Points, in no order, along strands that fork and pass close to each other.
In the rows, 128 means zero.
Points whose rows are less than 138 apart are linked; no others are. Some points are linked to none.
j615: [157 142 141 122 121 110 119 119 126  98  94  99 141 128 164 163 131 107
 108 127 108  98 100 167 127 132  90 127  65  82]
j874: [146 104 142 142 151  86 198 117  99 128 150 138 129 142  74  49 140 100
 146 162 118 146 121 172 177 123 147 142 129 163]
j142: [ 82 136 124 122 121 196  91 144 151 153 109 155 133 122  93 125  93 126
 124 123 151 154 176  81 132 133 172 118 198 140]
j958: [104 140 139  82  99 138 129 110 128 140 151  75 130  55 197 167 114 145
 153 122 124 135 145 134  35 104 130  70 138 145]
j15: [110 133  75  89 140  86 184  84 142 119 193  91 121 108 153  95 159 141
 156 117 133 162 123 156  69  93 117 113 153 184]
j196: [130 164  96 102 111 163 112 120 185 106 103  94 131 147 131 124 100  91
 119 140 147 124 175 184 136  93  95 100  77 154]
j194: [114 136  88 130 154 108  66 125 209  93 135 149 183 156 155 114 116 140
 147 112 172 131 113 101 144 111 142 102 163 134]
j485: [ 83 151 129 101  96 189 139 112 118 162 149 109 107  88 130 137 109 124
 157 130 141 150 126 183 112 116  91 125  82 139]
j836: [138 137  60 111 123 105 136 121 174 115 149 123 130 173 182 174 133 181
  78  85 146 141 144  90  67 119 108 147 147 144]
j225: [104 168  72  88 120 148 138 106 176 108 154  97 133 115 137 106  93  92
 152 149 158 149 162 168 105  81 117  64 117 177]
j742: [111 131 132 133 146  98 120 108 149 112 179  71 121 132 158 143  85 124
 192 197 145 137 141  87 126  74  82  60  98 169]
j894: [162 137  82 107 103 137 142 135 157 127 121 157 127 175 160 166 136 158
  76  85 123 122 167 144  60 154 102 154 123 140]
j494: [104 161 111 112 142 132  98 112 161 133 166 110 143 137 151 139 102 126
 183 159 162 117 121 141 129 102  58  82  74 137]
j251: [168 121 124 121 116 150  87 164 169 138  91 169 112 158 124 116 167 154
 109  96 130  46 173 145  82 160 132 151 155 123]
j45: [218  76 158 173  77 112 121 199 134 139 114 130 113 126 131 146 168 190
 103 112 135 103 127 138 160 136 138 166 121 143]
j519: [ 85 120 168 147 127 165  92 135 138 133  98 141 140 118 106 122  82 127
 162 143 132 188 164  53 158 114 166  94 180 140]
j901: [146 149 185 142 187  74 125 127  95 126  96 155 162 149 110 131 142  72
 128 162 103  76 102 141 190 169 115 122  66  62]
j508: [121 122  78 117 131 160 187 119  92 158 168 143  75 136  52  84 124 105
 104 157 133 117 156 140 112 132 162 143 168 165]
j441: [151 129 109 127 156  67 122 123 140 112 136 190 186 176 153 122 144 133
 110  95 122 115 108 132 106 171 130 135 159 112]
j679: [ 96 136 152  98 100 193  88 135 112 148 114 125 122  68 132 127 111 113
 147 128 125 112 162 141  69 144 161  82 178 117]
j532: [151  86 164 164 129 158 136 182  91 181 120 149  58 110  51  96 162 159
 131 137 122  96 125 118 178 153 180 195 148 140]
j607: [131 113 168 159 161 122  63 156 134 105  55 159 161 138 115 128 168 127
 117  73 104  84 110  99 150 160 161 158 158  63]
j425: [148 141 122 137 125 125 155 155 101 175 147 205 156 146  95 157 114 108
 102 130 143 124 122 163 164 169 152 141 108 116]
j9: [120 133 129 156 134 119 165 112 131  87  89 117 155 147 106 113 114  98
  81  94 114 227 111 133 189 110 158 166 116 140]
j759: [127 130 148 119 124 123 123 107 138  97 103  91 142  92 133  83 121  93
 150 146 115 144 137 157 132 112 153  80 141 144]
j905: [119 110 128 135 166 109 184  96 115 106 105 123 112 165  61  48 133  92
 124 139  94 170 150 136 158 132 147 154 143 155]
j891: [124 122 155 106 100 194 120 140 116 158 101 132  95  83  94  95 131 114
 137 131 117 108 187 155  92 144 167 113 174 144]
j992: [ 56 151  80 114 141 174  99 116 155 136 147 142 128 126 113 139 100 132
 118 126 159 144 133  70 119 121 162 116 189 118]
j824: [133 150 143 128 154 135 118 145 113 185 131 223 154 166  97 160 103 103
 132 142 136  98 162 132 137 194 113 113 107  97]
j244: [116 129 193 167 109 146  90 162 141 141  75 167 177 133 139 173 123 153
 148  79 122 185 129 115 190 139 122 153  89 103]
j585: [156 116 211 164 156  84 117 141 113 108  53 151 189 139 109 135 121  91
 129 129  89 151 155 107 180 163 157 114 135  97]
j99: [160 130 207 128 159  85 114 142 102 129  92 104 151 107 118  92 152  75
 158 179 102  47 114 171 163 147 123  85  82  76]
j51: [127 121 115 153 131 100 164 130 121 119 134 149 152 135 118 102 143 132
  98  89 133 170  60 147 186 131 170 170 141 132]
j288: [ 90 157  97 122 155 148  58 129 173 108 122 159 161 127 129 121 114 115
 127 111 168 102 105  93 144 126 163 104 181 100]
j739: [130 146 108  84  90 141 150 124 124 143 188 101 123  76 182 162 115 129
 145 137 149 111 139 172  49  97 105  71 114 162]
j806: [156 126 137 134 151  84 118 113 128 107 127 124 146 171 143 145  96 107
 138 180 122 112 156  93 125 131  89  87 117 124]
j643: [176 132  97 113 117 101 143 135 137 106 103 172 154 174 160 158 136 126
  58  76 103 111 136 152  74 165 134 152 134 119]
j938: [156 124 118 137 143  73 115 114 151  84 129  92 140 152 178 150 147 147
 117 120 121 109  68 125 125 113  84 154  85  92]
j785: [111 128 119 105 145 124 149  94  98 108 133 108 110 100 127 117 122  97
 108 141 112 131 129 115  85 124 162 109 176 128]
j368: [109 127  96 124 125 133 171 100 108 156 174 126  98 153 128 141 144 172
 136 117 131 140  83 144 133 123  63 186  56 122]
j801: [154 111  90 140 122 162 162 161  81 155 138 118  43 115  65 111 164 151
  73 130 129  80 101 118 148 143 173 198 142 148]
j452: [103 111 102 118 136 133 149  97 126 132 120 130 106 134 136 104 166 182
 104  64 107 171 119  93  77 159 152 187 187 139]
j248: [158 100  98 133 115 142 155 135 118 145 153 123  58 138 109 107 171 192
 107 121 125  93 127 113 106 135 118 192 141 152]
j72: [120 141 135 126 112 161 112 143 102 123  80 161 155 117 142 175 113 112
  84  86 105 148 147 106 117 164 161 130 149  98]
j59: [141 120  91  93 109  82 169 121 162 101 193  78 117  91 170  91 172 163
 189 111 148 141 148 172  78  78  98 110 130 216]
j395: [122 145 128 134 191  88 121 114 100  98 104 152 159 168 120 138 139  76
 101 136 105  82  81 111 165 161 125 145 105  57]
j925: [152 119 145 110 102 126  93 145 154 138 146 128 132  95 160 105 155 152
 186 132 135  76 151 166  72 126 100  95 146 151]
j714: [125 110 133 139  90 119 150 134 131 119 150  96 136  82 154 127 125 162
 123 110 138 191  97 121 140  91 166 123 159 159]
j343: [199  97 129 170  67 118 103 197 166 116  98 121 143 125 149 152 145 172
  78  85 154 121 116 132 165 116 164 148 141 130]
j996: [125 152 130 101  82 160 142 126  98 157 159 119 122  88 156 174  96 118
 128 144 137 131 138 170 103 127  93  92  82 133]
j684: [119 124 158 103  95 143  93 132 127 121 106 103 154  66 184 149 121 123
 139 110 111 126 155 120  43 129 154  65 175 125]
j326: [110 151 126 120 157 139 144 119  59 161 131 182 124 157  90 165  90  72
 107 180 114 113 145 100 143 178 117 110 103  83]
j635: [114 121 132 134  85 167  94 154 159 159 162  93  96 108 164 187 116 205
 153 125 167 127 139  79 104  90  97 125 130 147]
j292: [121 104 174 165 132 131  95 138 158 114  87 137 145 145 103 101 106 131
 157 136 124 178 160  82 178 117 151 122 152 145]
j435: [106 139 117 115 133 119 104 114 148 150 190  96 124 126 173 151 132 167
 192 144 149 108 102 129  93 101  66 121  80 136]
j360: [136 124 153 108 143 113 174  93  54 111 113 116 117 109 126 119 133  78
 103 138  78 121 115 152  95 162 145 126 132 109]
j541: [105 139  82 123 175 105 173  94 119 111 133 162 160 160 102  93 134  88
  92 100 125 158  88 152 146 155 166 154 156 123]
j939: [157 104 133 148  91 109 112 157 145 101 121 101 146 104 176 161 127 161
  99 102 140 158 109  95 130 102 150 121 151 131]
j530: [150 108 188 146 163 102 106 132 138 120  62 144 155 138  94  82 125  95
 156 144 105 130 179 119 170 148 162 100 149 126]
j73: [ 95 132 138 123 119 166 166  95  87 135 119  77  65 131  72 107 103  85
 133 186 110 152 158 137 149  98  90 134  71 138]
j436: [158 124 107 148 120 112  76 145 214 106 122 133 169 163 156 133 110 151
 158 133 172 138 149 118 154 101 104 104 125 158]
j906: [144  95 149 148 111 178 122 173 112 162  94 143  79  95  67  85 138 139
 118 124 131 112 173 134 145 146 194 155 186 158]
j645: [ 97 137 119 137 104 185 124 156 111 177 157 162 108  93  93 124 139 145
 122 108 160 129  75 156 174 134 162 164 127 122]
j662: [103 116 111 143 115 116 177  99 139  85 119  87 129 132 123 115 111 130
 103 107 118 236 114 100 155  82 160 153 143 164]
j157: [127 124  67 120 148  74 160 101 145 103 159 126 144 171 164 157 133 151
  73 100 131 161 105  76 100 123 125 146 157 129]
j90: [ 92 149 123 135 176 117 128 105  65  92 110 138 145 127 139 171 140 101
  90 103  94 113  52  98 148 157 126 171 111  43]
j970: [138 131 115 127 170  79 155 106 115 120 133 189 181 167 118 104 126  97
 119 117 113 149 125 142 133 174 147 123 162 129]
j866: [101 148 112 127 162 139 150 108  60 156 146 144  87 156  75 139 111  79
 106 184 119  99 103 115 152 150  98 142  69  74]
j255: [116 148 115 101 113 136 148 106 134 104 134  79 140  76 134  97  88  66
 135 168 138 156 148 167 124  87 154  48 137 165]
j666: [ 79 150 101 119 102 198 156 116  94 163 145 106  56 109  87 142 108 123
 113 147 138 147 119 146 141 104 110 159  79 126]
j33: [148 107 130 141 138  94 151 120 159 113 147 131 142 155 100  58 132 127
 182 162 140 154 150 156 168 101 116 120 126 178]
j506: [109 141  73 111 129 112 168  94 140 130 187 116 121 128 139 111 149 152
 132 109 143 142  83 161 105 110 105 151 120 145]
j858: [170 138 102 130 100 142  92 143 202 101  94 105 128 166 143 140 112 125
 118 127 152 105 180 154 129  96  85 122  89 147]
j848: [110 117 116 152  94 177 105 152 152 160 148 121  72 138 128 164 119 201
 112 133 154 144 134  39 137 107 121 161 146 135]
j815: [105 160 116 119 146 153 133 118  69 105  98 148 143 124 132 187 122  88
  65  94  91 130 105 102 117 165 141 148 120  61]
j112: [153 134 112 120  98 144 170 129  87 159 166 145 105 149 131 171 114 132
 115 151 130 122 133 168 116 143  76 146  57 132]
j423: [143 132 164 113 134 119 145 109  96 122 110 123 131 117 145 116 155 104
 135 119  91 103 113 196 106 160  99 137  79 101]
j804: [127 127  92 144 158  57 128 108 148  99 173 111 155 161 176 160 124 156
 120 127 139 147  67  70 137  98 109 136 124 116]
j482: [160 102 166 148 136 132  71 169 151 141  73 168 133 148 107 122 160 147
 122  94 117  77 152 111 130 165 151 152 161  98]
j885: [136 114 126 109 112 106 113 133 158 136 183 104 130  78 168  98 160 177
 218 125 151 115 137 149  76 104 102  94 157 180]
j887: [ 93 127 141 129 107 160  85 132 152 160 171 105 109  95 171 154 146 207
 191 109 149 133  97 107 101 104  89 134 120 137]
j966: [157 136 137 107 120 142  79 144 171 136 114 168 141 157 152 132 136 139
 156 119 127  63 174 159  71 157  86 101 129 128]
j729: [127 105  97 143 110 144 154 135 124 160 179 115  47 135 125 147 155 206
 106 132 141 128 115  49 120 106 118 176 145 151]
j677: [135 102 211 183 151  90  98 162  95  94  58 146 183 119 129 142 153 121
 127  92  90 136  89  83 184 143 164 151 143  72]
j475: [ 80 138 169 123 136 146  94 108 101 130 128  87 102  85 133 120 126 114
 171 159 123 111  81 137 147 103 103 117  86  83]
j109: [181 107 163 150 107 120 117 168 119 150 120 132 117 116 117 138 131 139
 128 145 139  84 123 160 165 125 124 140  99 111]
j736: [111 132 168 140 150 130 169 109  64 145 121 109  87 150  78 125 105  75
 139 209 101 125 132 123 187 128  92 124  49 103]
j67: [ 92 113 135 128 162 106 169  78  98 104 121 100 120 134  98  79 112  89
 147 159  87 190 148  85 125 118 148 111 168 145]
j258: [165 119 172 134 126 104  90 157 140 121 124  98 134 103 129  93 138 107
 164 172 144  49 119 169 153 107 119  88 110 111]

Follow the links from the first point to the second, and from the first to the third. Name the last point that the two ways share.
j824, j891, j966 | j996
j736, j679, j966 | j996
j970, j225, j874 | j785
j194, j423, j33 | j785

A fork is a point with three links, a tip a point with one. Leave the first point through the second and follow the links. Name the first fork or tip that comes.
j677, j607 | j996
j292, j519 | j785
j906, j532 | j742
j45, j109 | j72
j485, j666 | j425
